Each row is a point on a landscape with many peaks, with its height.
A climber steps from a point to the highest of its 2 nearest points, and stops where none of them is higher. Distance is the straight distance between rows; heights are no part of it.
q932 (h 34.9): [152 151 132  96 113 125  78 146  86 101 110 164 105 101 193  75  94 121
 153 140 139 143 106 120 137 145 134 130 129 154 165  92 114 130]
q173 (h 8.4): [120 147 159 119 209 110 137  87 128 139 111 146 114 182 167 103 113 157
 150 148 163  90 108 123 113 132 163 128 114 111 117 130 117  93]
q940 (h 5.9): [138 143 192  85  74 118 156 101 104 144 158 130 164  91 126 117 168 167
 125  47 116 130 103 197 113 153  79 170 144 159 112 158 113 124]
q107 (h 24.6): [124 137 143 150 146 141  66 151 165  80 128 164 124 155 134 105 110 118
 112 105 132 119 143 171 132 142 166 117  93  84 208  77 148 112]
q353 (h 23.1): [118 177 183 123 131 158  99  99 153 123  79 144 101  91 125 110 134 152
 119 109 117 123 122 168 120 135 137 106 145 110 204 143 135 156]
q773 (h 25.5): [164  95  88 187 139 126 155 105 134 153  95 112 142 127 154 136 131 147
 138 176 132 114 111  71 149 119 131  84 117 140  45 146 162 161]
q300 (h 27.9): [111 101  98 189  63 135 145 128 132 150 123 145 152 117 137 156 133 142
 131 121  92 131  99 144 131 178  98 132 105 150  70 170 148 195]
q460 (h 6.8): [120 135 102  76 150 146 114 202 120 121 132 136 130 117 179 118  86  92
 158 133 163 139 141 159 145 121 111 101  92  91 172  84 108  96]
q755 (h 41.7): [154 166 110 101 199 179 105 165  93 194  83 130 122 140 171 130 105 142
 190 151  94 136  99 114 183 129 113 113 116 103 132  90  85 114]
q518 (h 32.0): [162 111 210 119 114 160 122  91 123 174 149 128 115 118 122 141 156 160
 147 127 157 114 136 172 104  89 123 142 112  88 190 179 103 139]
q332 (h 15.2): [108 107  65 134  54 128 157 147 121 113 139 107 100 112 102 177 145  96
  94 133 120 145 151  90 139 126 101  93 131 157 104 146 145 126]
q183 (h 19.8): [153 141 120 137 158 178 109  99 141 132  89  99  94 167  92 157 124 130
  82 118 137 143 152 123 141 123 145  98  96 104 161 134 156 124]
q775 (h 6.2): [145 104 131 105 138 108 197  96 137 139 108 118  83 153 113 140 151 191
 142 168 158  95  88  86  85 126 159  98 106 134  79 115 129 119]
q301 (h 25.1): [121 111 159 163 125  45 173  97 184 132 126 148 148 130 170 107 117 146
 112 160 172 140 150  88  70  95 178 133 156  96  47  97 168 136]
q85 (h 35.2): [169 126 160 112 125 192 108 143 121 172 141 135 130  98 131 166 132 128
 141 128 130 133 133 166 119 121  96 111 106  80 189 133  90 145]
q481 (h 10.6): [ 84 160  97  93  92 145  90 138 104  83 145 126 103  79 134  97 125  50
  64 112 123 126 148 170 106 107 113  77 145 133 192 124 116 138]
q459 (h 26.8): [122 145 122 106 191 130 145 150 126 133 104  77  71 119 107 136 138 141
 149 177 123 133 136 119 140 129 156 104 175  99 116 127 108 127]
q271 (h 38.0): [138  80 176 156 120 129 100  93 137 100 161 129  80 145 133  98 162 115
 101 139 141 124 134 121 118 101 196 116 146 122 128 137 112 114]
q598 (h 18.9): [148 129 145 137  61 125 118  97 151 102 101 108  90 108  97 168 149 105
  60  89 128 137 157 123 111 117 130  75 117 137 146 128 166 139]
q543 (h 8.0): [147 132 126  81 122 163  84 176 110 123 118 137 119 159 155 129  89  75
  93  96 130 145 125 167 143 122 126 109  62 116 191  39 111  88]
q900 (h 45.9): [132 162  79 108 187 126 156 112 123 160  85  90 130 131 117 170 117  71
 120 122 113 154 130  80 172 145 115 123 162 153  67 151 126 119]
q585 (h 23.0): [140 119 180 133 122  37 155  93 175 128 128 141 178 108 118 147 101 113
 101 116 174 148 173 100  67  98 151 140 146 104  64 104 149 111]
q174 (h 30.6): [144 110 165 148  98  87 180  82 133 153 144  94 182 105 125 165 122 111
 125 109 149 138 166 126 111 133 113 160 162  97  79 206 143 129]
q549 (h 44.9): [158 143  98 111 219 155 132 138 117 170 114 114 140 150 146 131 119 122
 164 159 141 112  91  69 179 115 108 124 144 136  78 103  96 101]
q998 (h 30.5): [111  89 127 205  75 145 151 137 158 156 169 107 133 116 117 179 170 121
 127 119  67 121 113 152 119 141 109 135 144  90  90 178 128 190]
q927 (h 21.4): [150 124 157 127 144 143  76 118 124 104 133 139  78 107 143  68 151 132
 149 145  93 132  75  79 152 127 173 113 159 159 114  65 104 145]
q891 (h 17.1): [121 134 125 153 111 137 102 184 142  74 171 147 171  75 103 116 135 125
 147 148 119 153 172 128 103 104 119 146 183 133 173 136 150 164]
q894 (h 32.9): [137 149 111 145 147 104  91 164 157  75 105 197 172 104 142 125  77 138
 165  90 150 168 120 145 139 166 129 146 104 124 141  71 148 151]
q881 (h 22.8): [162 130 169 114 134 148 114  91  95 158 104 131  80 161 147  91 165 166
 160 154 112 109  78  87 129 134 165 112 119 179 105  97  87 117]
q432 (h 41.6): [188 101 180 124 148 120  95  86 140 112 127 149 116 163 115 111 137  95
  98 102 151 117 103  93 127 127 182 117 123 138 111  80 113  95]
q674 (h 18.5): [120 111 103 129 123 119 115 124 129  99 147 160 158 144 109 130 128 104
 111 135 119 174 130  71 122 135 138 156 151 194  86  95 113 107]
q502 (h 8.1): [164 123 132  92 169 176 106 149 110 155 172  87 140 149  83 149 115  79
 109 133 143 156 166 143 139  59 115 123 113  86 170 129 112  87]
q821 (h 34.4): [ 93 124 120 115 176 168 116 190  93 151 178 130 123 156 145 148 118 122
 149 126 103 128 126 163 148 131 117 165 128 123 154 104  76  97]
q321 (h 41.0): [177  91 175  97  96 144  90 127 106 118 139 113  99 123 160  95 117  53
 131 124 148 130 135 119 140  97 164 110 131  98 177  84 107  88]
q673 (h 17.6): [154 147  82 118 126 109 139 118 118  93  61 154 139 104 144 120 109 157
 158 155 168 137 148  80 143 145 102 102 112 187 117 135 160 131]
q738 (h 29.7): [ 81 166 123 152  99  98 159 137 125 122  99  83 109  97 139 145 128 102
  87 132 102 145 189 127 107 139 157 132 189 126 104 169 156 163]
q495 (h 29.0): [169  87 178 114 124 165 147 111 108 164 148 101 128 139  96 139 168 153
 169 168 142 113 140 138 101 103 128 164 138 124 175 146 105 121]
q970 (h 11.2): [124 165  90 114  89 140 100 139 116  82 101 125 107  85 121 103 128  74
  79 123 117 161 159 104 150 107 117  97 152 147 161 132 144 140]
q282 (h 14.6): [114 115 130 107  94 129 164 119 109 149 156 118 118 155  99 173 177 159
 117 110 110 117  96 140 119 147 108 179 127 183 103 138  94 111]
q264 (h 13.0): [123 174  96 122 143 195  52 125 132 103  94 175 131 140 127  87 120  99
  83 134 103 160 129 136 149 114 106  86 141 115 198  84 137 142]
q382 (h 38.5): [148  81 101 163 141 159  80 165 141 126 138 134  97 141 150 103 119 115
 152 158 133 117  74 124 179 118 161 103 115  97 115  84 118 147]
q114 (h 23.8): [129 127  94 162 219 123 138 147 172 160 121 121 152 156 121 153 123 135
 142 175 102 149 126  91 148 134 137 131 164  87  72 114 141 152]
q327 (h 5.3): [136  93 110 120 145  90 166 134 153 115 105 105  51 153 125 146 130 168
 119 152 166 113 100 115  97 140 169  87  87 103  80  69 136 135]
q577 (h 19.4): [134 102 115 155 116 139 117 142 151 103 142 132 140  71 142 113 133 117
 149 168 129 162 148 108 130 127 128 112 163 115 124 148 135 164]
q431 (h 32.8): [147 156 176  94 102 138  76 118 118 135  90 175 136  92 197  66  77 126
 162 120 153 126 114 149 135 138 109 122  93 123 181 102 116 117]
q711 (h 22.5): [ 97 136 146 135 105 136 136 124 132  99 143 157 183 123 128 113  97 172
 137 105 173  95 182 179  90 110  78 137  88 120 187 173 169 121]
q609 (h 19.9): [144 129 135 151 145 111 106 101 124 105 125 161 126 127 129  98 135 121
 143 157 118 153 102  55 133 117 172 130 162 173  63  98 127 136]
q163 (h 45.7): [203 112 176  91 158 138  74 109 131 140 148 115 118 180 119 119 110  64
 103 106 158 133 123 117 140  95 165 115  94  97 150  79 111  82]
q871 (h 12.7): [101 106  67 177 141  85 154 156 152 129 145 141 119 137 162 166  95 101
 119 131 133 138 121 140 162 158 141 128 107  96  58 131 131 144]
q999 (h 26.7): [ 75 139 155 135 102  97 153 113 108 104 153 132 142 120 130  88 177 143
 127 129  77 128 122 142 108 139 144 171 210 175  83 175 128 131]
q167 (h 9.7): [151 159 123  65 135 162 106 150 100 145 184  87 154 151  94 153  87  59
  98  91 136 144 166 176 106  44 111 148  66 118 196 119 120 108]
q897 (h 16.8): [130 115 105 102 140 137 121 139 129 121 165 115 128 171  77 161 129  73
  96  99 108 157 131  97 140 115 130 146 131 165  92 104 106  79]
q906 (h 40.5): [111  94 158 122 124 110 158  67 107 126 165 120 198 151  93 103 183 126
 131 137 115 116 143 123 116 122 121 216 164 137 121 192 140  92]
q499 (h 43.9): [155 113 150  83  81 128 147 141  92 124 142 134 147  78 145 119 113 149
 167 137 186 108 167 151 107 107  70 142 116 133 189 147 103 103]
q727 (h 25.2): [ 88 126 148 140 151  95 152  89 131 147 151 135 143 140 130 103 148 121
 130 148  93 142  94 109 127 148 151 182 203 151  44 161 105 117]
q456 (h 10.4): [ 62 124  56 127 128 130 164 183 138 127 115  94 144 123 116 154 153 131
 133 177  92 137 137 109 136 139 102 161 170 130 144 149 140 146]
q816 (h 4.2): [123 147 186 108 118  42 185 105 147 104 124 109 141  89 135 102  95 201
 126 105 189 113 136 169 111 140 112 150 114 118  92 156 136 116]
q889 (h 25.3): [148 141 165  74 162 137 127 124 107 150 115  86  70 154 103 122 141 123
 128 143 140 131 138 101 110  96 170 120 148 120 155  99 101  96]
q166 (h 16.5): [142 133 145 147  86  63 167  90 100 133  95 107 106  81 165  72 136 182
 157 168 111 124  79 114 110 148 155  68 133 156  36 138 141 172]
q509 (h 20.4): [146  95 110 118 115  93 195  69 140 142 118 150 167 141 113 133 157 113
 117 151 129 117 127  43 119 121 123 134 161 181  40 136 129  87]
q402 (h 21.9): [100 119 130 138 142 130 139  73 110 169 112 110  75 154 134  85 164 170
 145 181 109  88  58  64 138 116 170  87 121 199  66 134 100 110]
q411 (h 6.9): [138  97 123 124 160 122 184 100 125 183 131 100 110 137 109 152 154 176
 164 174 134 102  80 128 107 135 138 129 115 127  82 152  99 120]
q641 (h 8.3): [101 138 124 142 130  83 135 183 125 126 132 126 113  71 141 136 126 128
 149 118  90 140 105 158 120 179 120 152 174 136  61 129 105 185]
q122 (h 15.3): [131 153 146  93  74 191 117 138  79 154 139 141 126 119 131 135 140 137
 111  72 105 108 131 169  93 121  84 145 111 165 186 132  98 126]
q234 (h 14.2): [115 159  90 128 108 225  75 137 127 148 108 158 120 129 113 141 140 145
 127 160  96 150 117 121 151 130  78  98 132 142 185  95 103 151]
q238 (h 34.0): [102 150 141 111 111  94 170  85 115 146 139  83 185 112 104 154 129 101
 106  98 103 139 165 157 105 134  93 180 141 132 146 218 158 119]
q616 (h 18.7): [148 145 106 126 115 122 105 108 114  98  92 174 170  93 159  86  70 133
 159 135 173 142 149 112 151 153  85 110 112 159 145 170 162 135]
q809 (h 26.9): [195  93  73 160 140 141 102 112 123 131 111 121 127 119 135 142 134 108
 131 120 147 148  94  62 187 128 125  85 119 152  62  97 155 141]
q525 (h 8.2): [ 90 154 134 121  86 132  97 153 119  92 168 173 151 108 164  96 105  83
  94  41 135  91 128 200 104 123  95 126 104 122 173 144 135 139]
q887 (h 36.8): [103 111 169 133  91  78 190  74  97 135 168  93 209 127 106 119 184 125
 106  95  97 127 165 159  89 105 106 208 156 126 149 221 184 123]
q726 (h 36.6): [125 159  68 134 158 147 115 184 128 115 101 178 153 109 133 165  96 150
 165 117 111 163 115 133 148 174  89 147 109 136 135  85 122 164]
q572 (h 14.3): [ 87 111  83 131 155  91 171 155 134 115 171 141 104 179 153 169  97 111
 117 104 153 117 121 152 122 160 131 137  94 119  71 140 117 100]
q475 (h 7.2): [140 134 172 115  96  80 168 129 136 131 129 133 142  86 130 137 141 147
 145  83 118 133 102 176 102 179 111 150 152 149  64 145 103 151]
q905 (h 14.4): [115 152 185 144 106  17 139 129 151  77  93 131 109  70 158  71  86 180
 146 124 140 129 124 144 100 148 159 135 154 102  88 100 160 159]
q433 (h 6.5): [153 119 125 119 206 187 101 143 141 172 149  97 115 194 106 137 136 110
 112 152 134 146 129 114 167  80 134 138 137  67 129 122 121 107]
q322 (h 36.5): [147 116 106 134  94 125 164 151 115 118 126 135 183  73 133 126 156 201
 197 173 110 121 129 124 101 157  89 156 157 149 130 161 123 155]
q58 (h 47.0): [187 160 176 104 150 186  55 121 133 176  81 155 149 154 161 107  93 108
 124 117 133 141 160 151 141  93 108  82  89  62 215  64 135 109]
q106 (h 9.1): [ 68 116  75 123 145 134 152 156 120 138 128  98 128 148 117 125 144 117
 170 168  98 121 104 116 164 163 112 178 156 152 104 151 105 112]
q567 (h 9.5): [151 159 132 141 232  92 123 105 146 129  69 128 101 154 178 104 104 138
 162 133 153  77 108 118 165 143 182  97 102  77 116 111 138 127]
q732 (h 33.5): [ 87 117 100 169 116 159 152 143 153 175 156  97 108 146  90 202 158 152
 144 134  90 108  90 154 135 144 123 143 111  96 111 165 124 164]
q761 (h 35.1): [ 98 100 175 156 107 102 118 125 144  78 158 118  86 120 122 117 173 148
  87 124 124 128 166 131  80 111 192 133 160 126 135 128 150 141]
q427 (h 22.6): [125 151 121 161 151 114  93 146 193  79 104 139 147 139 111 126  97 111
  74  86 125 133 165 157 121 128 155 102  99  81 183 114 185 132]
q540 (h 17.5): [ 74  80  79 143  45 169 151 143 111 134 142 115 134 138 105 146 183 141
 132 160  89  92 122  99 141 128  85 168 140 173 149 164 119 107]
q430 (h 21.5): [135 146 178 110 116 125 110  99 132 118 127 105  73 134 128 117 137 131
  95  98 147 109 130 190 106 124 170 125 111  95 188 126 128 123]
q810 (h 29.6): [135 130 151 163 144  90 102 121 157  88 113 195 138 116 163 103  96 168
 147 112 131 146 112 145 125 167 134 147 102 121 103 128 159 159]
q754 (h 31.1): [114 158 175 123 162 153 103 118 108 166 169 133 174 138 141 105 114 101
 152 111 131 130 151 188 111 113 109 179 143 106 204 195 110 117]
q560 (h 46.9): [130 132  93 169 204 141  97 102 179 151 101 142 106 182 129 117 145 131
 106 124  95 113  58  93 172 117 176  92 142 118  76  71 140 151]
q56 (h 5.7): [ 87 190 132  98 134 152  80 113  90 166 146 158 150 145 151 129 115  64
  83  82 111 100 159 199  98  83  95  97  68  84 230 102 117 123]
q16 (h 43.6): [205 145 170 116 125 172  87 122 159 118  88 142 144 128 115 129  75 120
 113 113 171 134 136 136 142  93 120 100  66  78 199  76 155 117]
q544 (h 28.0): [ 74 119  99 142 139  90 168 140 132 151 110  76  64 114 139 134 144 130
 143 180 105 111  94 105 137 137 155  92 161 128  69 120 119 147]
q256 (h 48.8): [182 102 111  82 118 147 136 141 108 117 146 118 154 114 132 136  83 118
 151 138 191 120 174 114 126 105  83 119  98 136 157 152 131  87]
q413 (h 35.0): [149  90 117 176 105 144  92 162 122 118 133 180 109 133 162 122 129 157
 161 138 125 122  73 158 146 167 146 104  75 117 122  87 118 168]
q591 (h 50.3): [199 121 121 125 110 157 159  96 124 170 120 126 151 119 116 171 119 153
 166 131 147 109 125 144 123 144  76 129  81 117 143 197 122 138]
q795 (h 11.9): [ 79 143  81 113 129 155 139 156  94 120 130 117 176 125 110 124 146  99
 135 148 105 126 153 130 114 134  84 156 157 166 187 167 138 118]
q172 (h 27.2): [115  87 142 181 141  72 131 103 167 101 145 177 135 135 159 109 123 156
 121 157 135 132 122 135  93 135 171 132 128 102  70 111 167 150]
q864 (h 39.8): [156 107 135  89 101 116 160 156  99 105 136 120 166  52 126 131 134 157
 187 145 147 131 132 124 103 130  89 153 135 140 135 169  87 125]
q390 (h 26.0): [125 117 122 157  62 139 158 134 131 134 147 168 154 114 138 159 134 158
 128  88 119 106 124 169 116 167  61 141  94 157 121 178 151 163]
q757 (h 17.9): [151 110 149 101  50  75 165 111 101 112 106 111  94  73 109 122 180 126
 138 108 148 135 167 106 123 113 133  95 146 157 105 154 108  94]
q766 (h 18.2): [ 60 152 101 128 178  97 155 168 146 141 167 110 147 159  87 182 126  98
 103  88  96 138 134 162 113 153 124 189 148 134 106 130 118 109]
q223 (h 10.5): [118 152 113 139 181  78 147 122 155 109  84 119 109 136 155 125  91 127
 129 109 162 114 127 161 138 171 168 108  93  68 134 112 152 120]
q145 (h 27.3): [119 135 193 132 135 112  94 122 148 109 124 173 135 152 158  99  87 150
 123  77 148 102 132 196 122 146 170 145  67  90 222  90 135  86]
q676 (h 12.2): [165 126 130 136  69  72 103 145 141  74  73 126 105  55 127 108 117 127
 120 125 138 157 131  90 130 155 158  90 138 132 114  55 185 171]
q527 (h 16.7): [120 136  48 135 129 102 131 146 109  85  82 116 133 107 136 113  92 112
 125 164 140 173 169  70 176 130 130  82 135 154  94 125 174 144]
q693 (h 5.4): [133 120 118  84 137 114 150 187 103 112 130 130  91 113 162 128 107 155
 176 127 173 105 118 161 123 153 128 128  97 116 152 115  94 119]
q668 (h 22.1): [ 93 154  63 139 222 128 113 187 158 108 115 118 113 131 125 125 104 111
 124 154 102 166 123 131 187 136 153 122 153  67  99 110 141 149]
q102 (h 28.3): [ 38 147 143 160  98  93 184 128 113 141 122  94 144 154 126 119 184 186
 101 147  56 122 125 137  94 170 130 169 167 168  71 158 144 167]
q22 (h 41.9): [102 140 113  95 132 173 124 150  79 210 165 120 132 175 143 174 127 116
 125 115 123 118 136 185 136 102  74 148  74 104 221 167  97 108]
q602 (h 56.1): [197 108 133 104 126 132 162 122 134 146 128 145 156 132 105 177  99 141
 155 115 187 129 135 122 124 159  88 143  81 124 114 144 120  93]
q246 (h 28.5): [213 102 115 146 151 162  88  94 133 139  92 141 121 150 161 117 129 123
 120 128 165 110 109  71 191 117 131  66 102 118 103 100 144 121]
q811 (h 11.6): [ 95 140  88 174 147  97 136 165 152 114 112 131 120 125 172 159  91 116
 118 106 122 136 151 171 139 162 146 129 102  67 113 145 156 161]
q221 (h 32.4): [ 69 117 145 154 108  86 181 150 141  93 156 126 116 137 114 133 158 189
  92 139 120 119 167 132  67 120 158 152 169 138 109 111 172 149]
q267 (h 32.5): [167 104  97 193 139 125 101 121 124 126 104 190 122 118 148 114 117 191
 190 164 127 120  69 102 140 156 147 100  69 148 104  90 133 174]
q955 (h 30.0): [ 59 101 137 163  63  84 202 114 123 142 146  90 142 147 113 148 194 176
  95 116  96 109 157 130  90 112 141 174 160 138  94 161 166 139]
q340 (h 11.1): [106 153 135  82 135 145 134 137  83 136 183 104 141 152  93 158 114  60
  92  74 112 132 159 176 102  92 126 165 102 156 176 141  92 100]
q209 (h 16.0): [131 103  43 151  86 134 138 145 121 109 121 108 114 123 117 133 125 105
  97 162 134 155 169  71 190 104 109  80 145 124  95 155 168 122]
q224 (h 50.0): [175 152 128  86 160  99 183  97 139 150  79 122 174 121 116 170  89 135
 155 123 162 133 132 104 107 164  98 141 127 136  64 136 132 108]
q5 (h 37.3): [ 95 138  95 126 133 187 134 152 122 201 156  99 103 145 103 198 161 121
 129 118  95 101  95 167 147 120  89 159 112  81 174 162  91 139]
q697 (h 24.3): [148 110 194 125 119 126  83 101 143  93 159 124 154 101 126  81  92  87
 121 118 170 116 174 153 113  75 153 117 120  96 186 148 143 114]
q671 (h 20.1): [114  97 121 152  82 130 156 103 110 110 129 140 135 142 104 110 173 191
 155 182 109 119 107  75 127 139 133 138 143 192  98 140 129 140]
q924 (h 35.8): [103 117 166 138 134 140 147 104 115 119 183 139 184 148 145  83 143 142
 155 136 122 129 143 171 112 125 112 185 138 130 168 217 129 110]
q468 (h 10.8): [175 123 129 100 136 141 103 145 145 111 114 124 110 108 104 166 128 117
 117 108 133 152 118 118 127 139 132 110 132 131 114  73 116 154]
q180 (h 18.8): [151 108  99 149 106 149 121 107 157 102  84  95  75 128 119 129 126 109
  69 134 135 137 140 111 158 129 151  60 118  94 138 114 182 145]
q84 (h 12.8): [ 95 118 135 109 106 142 144 137  81 169 202  96 110 177  87 156 156 113
  88  88 105 115 118 153 126 114 113 186 123 164 168 164  90 101]
q211 (h 25.6): [121 100  99 171 140 110 155 108 157 179 124 121 165 136 135 160 139 122
 136 178 114 126 120  76 148 134 127 132 163 118  59 165 136 157]
q625 (h 29.8): [146 146 194 131  96 127  86  76 131 123  95 159 133 133 158  87  73 143
 123  82 161  99 145 178 122 111 120 125  62 112 201 127 136  93]
q116 (h 30.3): [193 125 127 184 146 158  76  95 149 128  77 178 116 143 169  79 116 155
 143 137 142  99  81  99 181 143 162  84  77 122 126  93 164 156]
q200 (h 28.8): [ 89 133 110 153  98  96 137 145 139 149 102  71  59  96 148 151 134 108
 105 139 103 134 124 136 147 142 170  96 167  96  79 140 130 174]
q467 (h 4.9): [121  81 120 151 148 168 107 144 142 143 194  72  98 156  84 148 147 115
 100 151 130 133 123 113 159  97 142 108 155  68 116 135 111 118]
q75 (h 27.8): [131 117 135 161 118  88 164 104 154 141 124 128 208 104 143 129 118 126
 149 159 134 146 165 112 121 148 111 171 166 118  75 176 152 138]
q873 (h 21.2): [125  90 111 134 119 127 169  73 123 151 134 141 121 152 109 113 172 156
 143 183 113 103  83  30 130 105 141 112 138 194  55 136 103  98]
q403 (h 7.0): [116 137 154 110 175  83 136 102 131 114 126 125 128 140 152  73  98 119
 148 138 190 116 146 126 116 131 170 139 145 116 104 163 139  99]
q242 (h 17.3): [116 147 184  89 127 157 137 142 110 124 135 150 157 133 111 137 139 172
 125  59 121 127 136 174  65 134 101 167 114 182 180 103 124 122]
q464 (h 15.7): [ 69 121  76 134  86 195 117 175 107 140 140 144 119 115 112 124 160 156
 153 173  91 116  97 108 152 135  64 133 130 162 178 121  98 143]
q257 (h 12.0): [107 167  93 127 148 169  83 135 129  83 107 130 122 139  97 110 125 107
  89 134  90 180 142  89 162 133 132 110 162 159 137 102 149 137]
q423 (h 7.8): [100 107  74 133 167 135 173 143 129 192 134  99 128 155 105 146 144 162
 180 197 111  85  67  99 164 145 123 140 122 110  89 154  86 124]
q517 (h 13.7): [127 137 184 141 113 154  89 174 157  87 193 162 164 101 113 116 127 112
 130  89 117 118 151 163  77 105 115 146 151 109 191 126 126 156]
q862 (h 15.8): [124 140 187 147  78  26 170  91 134 122  92 118 136  88 173  72 121 224
 156 161 147 132 109 138  88 146 160  98 134 126  43 132 159 155]
q31 (h 15.9): [ 64 134  76 119 187  89 174 142 143 158 140 124 108 174 115 178 104 126
 120 112 126 125  87 131 127 163 122 145 121 144  69 117  97  96]
q590 (h 6.6): [ 91 154 112 132 125 191  88 148 116 129 173 171 133 148 146 120 116  82
  85  82 116 114 144 186 118  97 103 111  88  98 207 126 130 130]
q129 (h 50.9): [197 132 183  96 178 160  69 106 125 184 105 118 117 164 169 115 100  76
 127  98 119 127 118 152 159 108 145 109  97  68 191  71 114  87]
q909 (h 21.3): [154 101 136 157 136 132  73 118 156  77 143 143 136  99 145  80 115 100
 130 152 163 149 161 117 147  99 156  97 150 101 161 145 160 146]
q615 (h 47.9): [168 155  89 116 210 122 141  97 123 155  85  86 112 151 142 123 144  93
 103 117 140  96 101  60 174 115 130  83 153 152  57 116 131 116]
q840 (h 44.3): [144 106  87 172 161 144  66 121 158 142 126 100  71 172 128  97 158 105
  99 112 111  90  36  85 212 116 166  82 136 134  78  45 139 134]
q943 (h 39.5): [164 174  77 102 186 147 102 162 109 129  73 143 127 114 144 129  95 152
 173 157 115 152 106  98 163 145 112 108 115 129 139  86 120 162]
q127 (h 17.0): [152 105 149 111  79  60 188  87 103 128 107 117  99  85 149  86 161 156
 168 141 139 118 118 105 121 137 144 107 157 153  36 153 106 127]
q638 (h 3.2): [108  89 102 166 135 163  97 151 164 141 200 108 102 171  91 138 143 116
 134 167 117 120  83  90 171 103 149 140 166 106  78 119  84 128]
q508 (h 21.0): [128 176 119 142 165 115 121 113 160 123  97 104 137 145  98 160 101 105
  84 101 136 148 182 161 122 117 141 115  97 102 148 164 172 133]
q448 (h 37.4): [150 112 140 109 125 158  66 129  91 134 127 148  95 147 184  78 110  71
 134 152 138 132 109  94 174 116 130 104 103 156 149  98 103  89]
q682 (h 24.0): [168 146 179  70 126 161 141 107  82 192  88 103  86 137 120 132 152 137
 141 136 129 130 116 108 118 125 132 134 126 164 133 107  82  97]
q494 (h 20.0): [146 136 160 105  84 124 104  88 130  93 122 111  86 126  92 119 132  97
  76  76 143 120 154 150 103 107 159 104 102 156 176 128 129  96]
q442 (h 31.8): [ 86 154 143 116 110 100 157 136 118 116 121 102 145  83 124 131 114 107
 111  88 120 136 176 176  97 139 108 134 151 137 154 186 154 151]
q542 (h 26.2): [142 101 139 170  93 116 133 127 152  96 164 168 169 126 140 143 110 166
 144 106 151 120 145 151 109 146 107 147 100 126 135 153 156 140]
q296 (h 20.2): [104 160 142 130 110 114 126 118 121  82 111 168 185 102 152  67  83 167
 156 133 157 122 164 149 123 134  80 140 111 155 174 178 153 126]
q50 (h 9.4): [185 153 120  97 138 146  80 179 144  97  89 134 129 128 112 142 103 120
 117  90 130 142 117 141 136 137 146 117 100 116 161  19 111 103]
q151 (h 26.4): [143 123 173 128 154 176 136 109 144 154 135 118 148 142  64 163 165 185
 136 163 108 134 138 113  95 120 133 153 147 128 166 130 125 136]
q967 (h 21.1): [121 150 154 121 134  61 154  78 162  94  94 136 146 154  98 134 115 134
  86 101 143 159 160 113  67 144 156 135 142 161  83  95 160 107]
q105 (h 13.6): [ 88 157 102  94  80 181 121 139  83 124 170 146 161 115  86 145 160  80
  92  94  97 111 143 140  90 108  63 139 131 185 194 155 116 129]
q121 (h 29.9): [ 71 111  90 152 153 157 117 209 124 129 182 148 125 128 152 144 121 133
 158 141 125 118 113 163 145 132 119 168 136 103 141 134 103 151]
q516 (h 45.8): [153 143 127  93  99 146 158  93  79 197 144 110 149 156 115 166 129 111
 131 118 140 127 141 164 126 125  69 162  85 133 183 198 116 102]
q739 (h 14.5): [ 82 116  96 132 115 181 104 188 134 125 175 113 134 145  80 174 149  89
  98 103  87 145 123 115 147 120  94 147 146 158 132 108  90 125]
q902 (h 16.1): [122  86 120 132  91 121 171 112 147 147 142 123 152 154  74 195 178 164
  98 119 101 130 128  88  98 142  94 155 126 152  91 118 131 120]
q356 (h 9.3): [ 80 158  74 126 133 116 133 189 110 110 109 114 101  63 139 132 119 123
 161 160  79 160 119 130 149 146 115 144 178 140 110 146 132 186]
q545 (h 5.5): [107 138 178 119 130  51 167  95 112  91 145 118 166 113 150  56 113 168
 142 130 157 124 151 152 123 124 138 155 157 130  95 190 139  86]
q205 (h 20.5): [ 81 183  73 121 201 146 128 161 151 135 121 117 135 150 101 173 107  95
 128 116  89 158 155 153 150 136 135 151 141  96 142 128 123 124]
q548 (h 1.6): [110  88 116 139 179 136 123 118 125 139 179 117 104 183 139 107 128 100
 119 173 141 105  83  64 168  88 155 107 165 133  60 103  94  91]
q329 (h 13.1): [127 137 155 154  86  42 120 136 161  81  81 130 117  88 147 112 112 144
 109 133 130 155 169  94 107 141 177 123 166 125  79  74 179 177]
q847 (h 24.4): [124 163 152 127 126 165 122 105 139 129 101 133 120 109  99 130 153 175
 143 138  92 137 125 136 104 159 127 128 145 152 162 153 128 170]
q216 (h 38.6): [139 142 137  90 147 190  98 171 103 185 121 159 134 151 169 167 112 122
 167 138 104 143 113 150 141 129  93 135 109 107 173  89  66 118]
q373 (h 9.6): [ 81 142 108 107  96 108  88 152 106  64 135 165  98 117 163  70  94  72
  91  89 149  97 133 198 107 126 126 102 107 119 211 128 136 122]
q614 (h 4.3): [141 109 121 113 111  97 145 143 114  85 138 124  68 128 131 125 118 154
 125 129 190 104 133 136 103 142 149 105  90 122 136 102 130 102]
q344 (h 17.4): [150 113 121 104  81 131 169  95 125 120 122 120 159 135  56 193 181 106
 103  97 119 140 165  83 110 110 100 153 136 164 123 139 144 110]
q254 (h 41.5): [157  92 112 193 155 152  92 145 150 153 129 105  70 131 151 115 139 111
 137 129 110  79  32 137 197 140 189  80 113  86  98  73 122 160]
q391 (h 19.5): [131 163 159 103 162 109 142 121 133 118 123 156 131 146 112 139 113 163
 122  86 137 145 129 144  88 163 142 158 125 164 115 113 123 103]
q553 (h 12.3): [155 126 110 106 110 186  96 182 131 109 146 130 130  95  88 151 133  99
 120 107 116 163 122 106 134 116 100 120 157 138 144  76  94 132]
q455 (h 19.0): [184  93 151 121  98 106 152  84 140 115 127 128 150 113  93 133 158 112
 135 118 153 140 162  62 120 102 122 119 137 164  90 153 129  99]
q237 (h 27.0): [113 153 163 106 132 137  96 118 122 124 162 114 153 125 117  91  97  93
 114 122 158 114 192 179  97  63 125 134 106 110 227 162 132 121]
q770 (h 19.1): [ 83 105 116 134  44 125 158 143 103  95 134 141 111 111 103 115 197 174
 147 153  81 106 134  93 119 129 117 142 157 197 140 144 119 126]

Where does a climber stop that starts at each point below?
q773 -> q560
q770 -> q906
q180 -> q129
q727 -> q129
q390 -> q602
q456 -> q755
q940 -> q755
q598 -> q755
q403 -> q211
